Points, in no order, along strands that fork, close into loops and pass close to each other.
In the rows, zero is written as 128.
Two points are linked if the straight distance between their rows is under 113. Some points are linked to none.
Vopem: [ 90  99 127  95 115 168 110 101 137  52 143 146  83 129 142 146 135 131
 107 140]
vef: [121  94 119 127 132  95 153  80 149  73 153 170  94 121  41 134 122 191
 151 198]
fudu: [104 124  96 101 159 147 102 104 114 102 182 136 124 155 119 161 127 159
 128 195]
Midat: [153 176 156 160 157 153 106 158 127 105 135 106 148  93 168 117  90 106
 143 156]
raf: [ 93 143 176 180 104 136 145 131 162 151  85 111 154 167 153 148 112 120
  96 107]
Godo: [153 125 142 211 127 120  93 159 145 189  68  79 151 145 148 106  89 123
 114 121]
Veta: [178 143 151 122 138  86 182 135 121  86 151  75 173 131  83 145 182 161
  99 198]
Fozi: [188 153 123 144 108 127 165 113 117 159 119 106 125  87 162 138 126  80
 109 169]
mena: [ 72 155  96 129 126 138 126 119 106 130 156 170 124 144 121 149 119 130
 151 182]
suzor: [135 143 143 139 148 171  97  99 164 165 102 138 151 111 147  84 129 117
 148 104]
nafe: [ 99 155 143 176 122 138 124 152 158 216  99  92 130 157 143 135 106 130
 117 100]
pok: [171 143 154 145 136 140  93 157 181 159 109  62  93 134 134 155 139 124
 101 121]
pem: [ 95 115 176  89 121 140 131 131  65 135  84 126 155 100 119 128 114 100
 136 116]
zefig: [ 84 126 120 126 111 112 141 120  76  94 136 184 150 130 140  91 109 114
 141 115]
fufip: [103 116  68 109 110 165 112 102 133 151 107 191 127 176 131 142 130 144
 155  85]
kodu: [149 110 140 154 135 148 122 130 126 177 114  56 144  67 148 158 110  87
  50 142]
divo: [159 173 115 187 122  96 104 152 126 169  90  89 160 117 178 128 116 125
 128 142]
Dosis: [168 112 120 118 137 137 104 142 119  97 146 121 117 111 156 131 142 105
 115  89]
zib: [197 131 142 142 117 124 135 152 125 215 111 104 115  97 157 110 105 153
 121  69]
niv: [104  92 101 132 127 148 122 135 111 117 122 157 116 185 178  69 108 167
 150  74]
vib: [162 119 115 134 129 201 113 152 125 209 115  89 127 155 155  97 126 136
  99 119]
suta: [ 95 145 135 141 116 129 137 137 121 147 167 155 141 123 141 110 123  99
 119  98]
tutan: [109 156 148 164 123 157 138 141 170 125 115 130 104 121 180 121 144 153
 131 145]
Mer: [146 158 142 173 160 150  89 169 103 160  85  85 156  75 196 111 101 109
 124 121]
vipa: [144 141 146 156 129 113 145 155 137 139 131 124 161 138 111 119 123  82
 100 124]
diveb: [110 141 109 127 139 139 134 158 114 150 122 109 141 167 162 104  92 141
 150  44]
buge: [105 141 132 113 160 147  93 126  95 131 164 150 137  94 106 116  70 130
 182  96]
nugo: [116 138 128 123 108 119 172  96 147 102 155 141 139 184 114 180 164 195
 123 192]
Mugof: [125 147  86 152 124 162 160 146 100 189 110 105 145 136 163  80  63  94
 106 103]
Peb: [144 147 145 150 117  90 133 171 143  88 142 172 114 138 114 102 168 127
 152 134]
Vap: [ 67 117 133 102 156 156 109 113 128 155 146 134 112 102 132 112  80 112
 154  52]
Baf: [102 150 192 155 162 132 106 156 143 155 130  89 133 156 100 167 123 144
 133 139]
lopif: [102  65  97 127 134 115  74 108 116  68 143 210 104 100  69 124 115 195
 139 132]
duv: [127 130 144 162 114 147 159 125 137 188  67 120 202 120 151  88  97 118
 125  66]
vul: [ 97 122  77 109  89 107 160 118  91  64 168 184  90 115 107 169 119 127
 119 165]
dasu: [ 89 119  66 131  98 126 132  93 136 125 128 179  98 175 121 133 101 155
 182 148]
vevez: [134 135 121 106 142  98 104 114 136 103 184 128 103  99 119 158 140  92
 128 110]
duni: [153 135 140 122 119  89 156 101 152  83 135 101 171 144 124 198 176 162
 123 180]
zazab: [142 144  98  96  98 156 163 119 127 125 139 186  79 119 123 100 133  90
 125 107]
padiz: [ 89  88  88 115 112 123 109 139 134  79 100 199 113 130  99  95 100 145
 152  78]
Begez: [131 140 133  96 150  87 179 136 131  83 158 105 154 116  36 121 200 194
 114 185]
nidor: [160 147 123 128 150 114  96 131 164 164 143  99  65 148 142 119 145 113
 136 108]
tase: [184 119 106 123 112 117 122 112 130  75 130 119 149 155 170 166 136  99
 126 137]
gad: [ 89 103 151 116 126 128 110  98 137 128 139 128 120 152 123 154  73 139
 150  80]
Mizu: [152 130 183 145 131  92 123 111 122 146 129 109 134 107 122 123 162 136
 119 175]
Zitul: [174 137 112  85 160 120 119 118 133 122 181  86 134 103 100 163 166 122
 112 162]
tizol: [181 132 114 171 137 120 157 131 130 177 132  38 162  88 114 155 107 112
  34 178]
Fet: [138 129 177 130 143 148 126 181 112 133 137  91 114 163 109 109  92  76
  86 117]
Gaf: [191 167 133 155 148 119 176 130 153 160 124  26 129 114 108 145 136 128
  82 212]
gopub: [ 98 155 151 162 122 124 155 122 150 123 139 114 111 164 144 116 128 144
 124 202]
pobot: [137 147  61 131 127 165 164 158 129 210  60  95 156 147 175 100  82  94
 150  62]
zesup: [126 122 149 100 129 171 130 128 120 154  83 147 196 122 124 108  99 109
 129  42]
meli: [ 87  96  97 133 128  75  91 105 114  99 169 156 125 172  73 136 127 107
 149 135]
Sibib: [140  95 163 118  96  96 154 107 119  97 159 154 110 119  78 110  99 163
 138 164]
keral: [159 109  98 123 127 118 104 105 140  93 150 152 107 161 128 141 160 144
 122 167]
naz: [ 70  90 109 120 104  85 110 139  81  82 125 174  98 152 128 125 183 153
 117 160]
muvad: [150 129 167 125 155 126 109 137 153 177 125  63 107 154  91 181 165 153
 121 161]
Mif: [125 127 172  78 157 104 127  86 151 116 131 100 132  83  67 143 219 167
 140 193]
zutuv: [102 119 129  74 135 181 125 141  78 141  79 144 140 141 129 137 109 133
 155  76]
fikom: [144 106 123 120 123 143  73 104 151  95 123 194 144 127  70 146 127 136
 177 127]
mufim: [130 176 126 130 160 130 122 177 149 160 128  92 132  93 114 153 177 101
 101 166]
Lam: [153 115 127 107 112 133 135 145 141  66 164 178  97  81  73 149 150 146
 119 128]
vogu: [ 86  98  82  75 123 132 113 112 117 104  88 164 142 142 125  83  92 105
 180  56]
Rotez: [210 132 134 104 128 134 125 136  81 133 126 126 126  88 137 112 144  91
 109 140]
vanir: [152 146 135 144 108 121 173  85 106 154 116 149 139 113 147  79 132 104
 145 172]
tivus: [125 127  94 113 173 188 143 148 120 130 137 105 126 126 188  85  87 127
 129  59]
Gam: [ 84  96  66 126 125 116 134 149  78  57 171 180  80 136 142 132 107 141
 122 124]
vibu: [148 144 149 108 145 106 107 124 152  75 120 120 125 115  86 153 187 145
 174 198]
ful: [ 82 104  96 126 111 118  84 102 156 100 161 163 130 174 105 176  95 114
 156  96]
pufes: [106 117 113 103 105 170 133 107 137 188 124 144 135 184 142 134 138 149
 110  97]
Vesel: [117 133 128  99 112 160 128 137 134  70 138 175  93 106 121 159 103 150
 141 113]
Guk: [103 101 143 112  99 108 153  94 115 132 163 176 107 146  78 131 163 139
 121 146]
Pifi: [126 118  64 102  81 145 154 101 139  72 144 191  83 128 110 126 125 100
 129 156]
gari: [118 123 108 126 164 201 170 139  99 182 109  92 161 120 183  55  53 124
 113  64]
pef: [124 131 124 115 158 172 119 177 127 136 126  95  82 135 163  93  94  75
 116  98]
Zuneg: [146 131 123 170 112 127 139 124 140 161  59  74 153 108 201  97  93 129
 103  62]
magu: [138 161 125 146 165 128 108 160 113 106 150 112 154  88 157 131 160  98
 105 175]
Nure: [147 116 139 147 141  76  97 104 153 163 173 121  97 132 139  95 165 119
 129 152]
nat: [144 166 159 119 153 106 164  76 135 150 134  89 141  91  98 143 186 167
 132 209]
magar: [ 90 120 132 115 116 143 118 167 145 137  72  91 125 153 160 160 101  72
 107  70]
Gaka: [181 142 119 127  99 149 150 182 145 204  66 100 130 130 150 100 115 105
 131  58]
Nuna: [128 157 136 130 153  74 124 136 138 135 164  63 154 104  91 178 164 108
  93 177]
Mame: [ 99 115  94  81 113 163 140 128 123 125 106 162 110 124 155  66 135  92
 155  73]
Bugut: [ 93  99 124 138 114  58 115 102  86 100 173 165 136 119 104 125 163 146
 120 149]
ket: [159 127 135 129 104  98 190  50 130 152 123 125 140 149 134 140 152 140
 145 191]
zipib: [ 91  74  77 130 133 100  88 138 111  36 126 206  89  75 107 108 111 144
 163  86]
Kap: [133  79 142 135 121 125 106 100  89  85 156 196 148 127  89 105 102 184
 156 163]
solu: [158 134 148 114 129 119 106 160 130 147  78  82 132 116 142 166  97  77
 137  75]
fof: [149 125 132 126 124 153 128 110 118 173 134  98 134 158 164 142 126 133
 103 129]
Fad: [100 119 140 115 130 146 124 115 133  96 160 119 122 127 159 168 160 130
  64 148]
manu: [ 97 127 141 152 113 135 113 122 145 129 115 160  89 171 167  95 147 167
 140 109]
Kag: [162 168 148 130 120  89 144 145 169  61 126 127 110 101 114 130 176 109
 156 166]
beg: [117 128 152 110 129 141 120 130 141 103 151 151 142  79 115 137 185 155
  96 132]
ditiv: [ 90 111 153 116 132 119 139 107  75 127 120 145 180 139 126 116 133  94
 115 165]
baret: [123 116 134 106 123  66 162 135 130  79 153 157  91 114  30 117 182 164
 138 185]
fos: [137 164 135 162 137 125 182 123 167 177 151  85 101 119 134 130 133 134
 112 201]
negut: [153 126 189 132 138 124  81 123 149 115  91 112 148 119 121 153 116 121
 161  96]
Ragud: [128 132 114 122  88  94 143 135  99 132 125 153 114 155 184 160 138 151
 147  79]
mizok: [ 88 113 132 137 158 139 121 182 125 154  62  65 136 145 163 124  83 116
 123  29]
Finov: [135 111 169 147 133 111  90  91 166  86 142 141 166 127  77 145 124 118
 155 116]
mupiz: [169 140 141 127 109 104 138 161 102 135 129 178 133 130 146 119 146 150
 167  96]

A fork is a point with three links, a tip a point with one. Leave the first point through the second and follow the links. Name the first fork or tip that comes.
vib / fof -> Dosis
Peb / Kag -> Baf
Zitul / Nuna -> raf
Fet / vipa -> Zuneg

A piece is all that can be reached along the links. How many separate loops has the piece of each point below (a circle has one, a figure eight two, a Y none), and how many tips (points with one link)?
solu -> loops 0, tips 4
Dosis -> loops 0, tips 3
Begez -> loops 0, tips 4
vibu -> loops 0, tips 2
Lam -> loops 1, tips 0

A tip is a point with one link. Name the tips that can be reached along the links from each point below, in the order of the rows.
Begez -> buge, nugo, naz, Gam
nafe -> raf, vib, ket
ditiv -> kodu, zib, fikom, Zuneg
Mizu -> Baf, Ragud
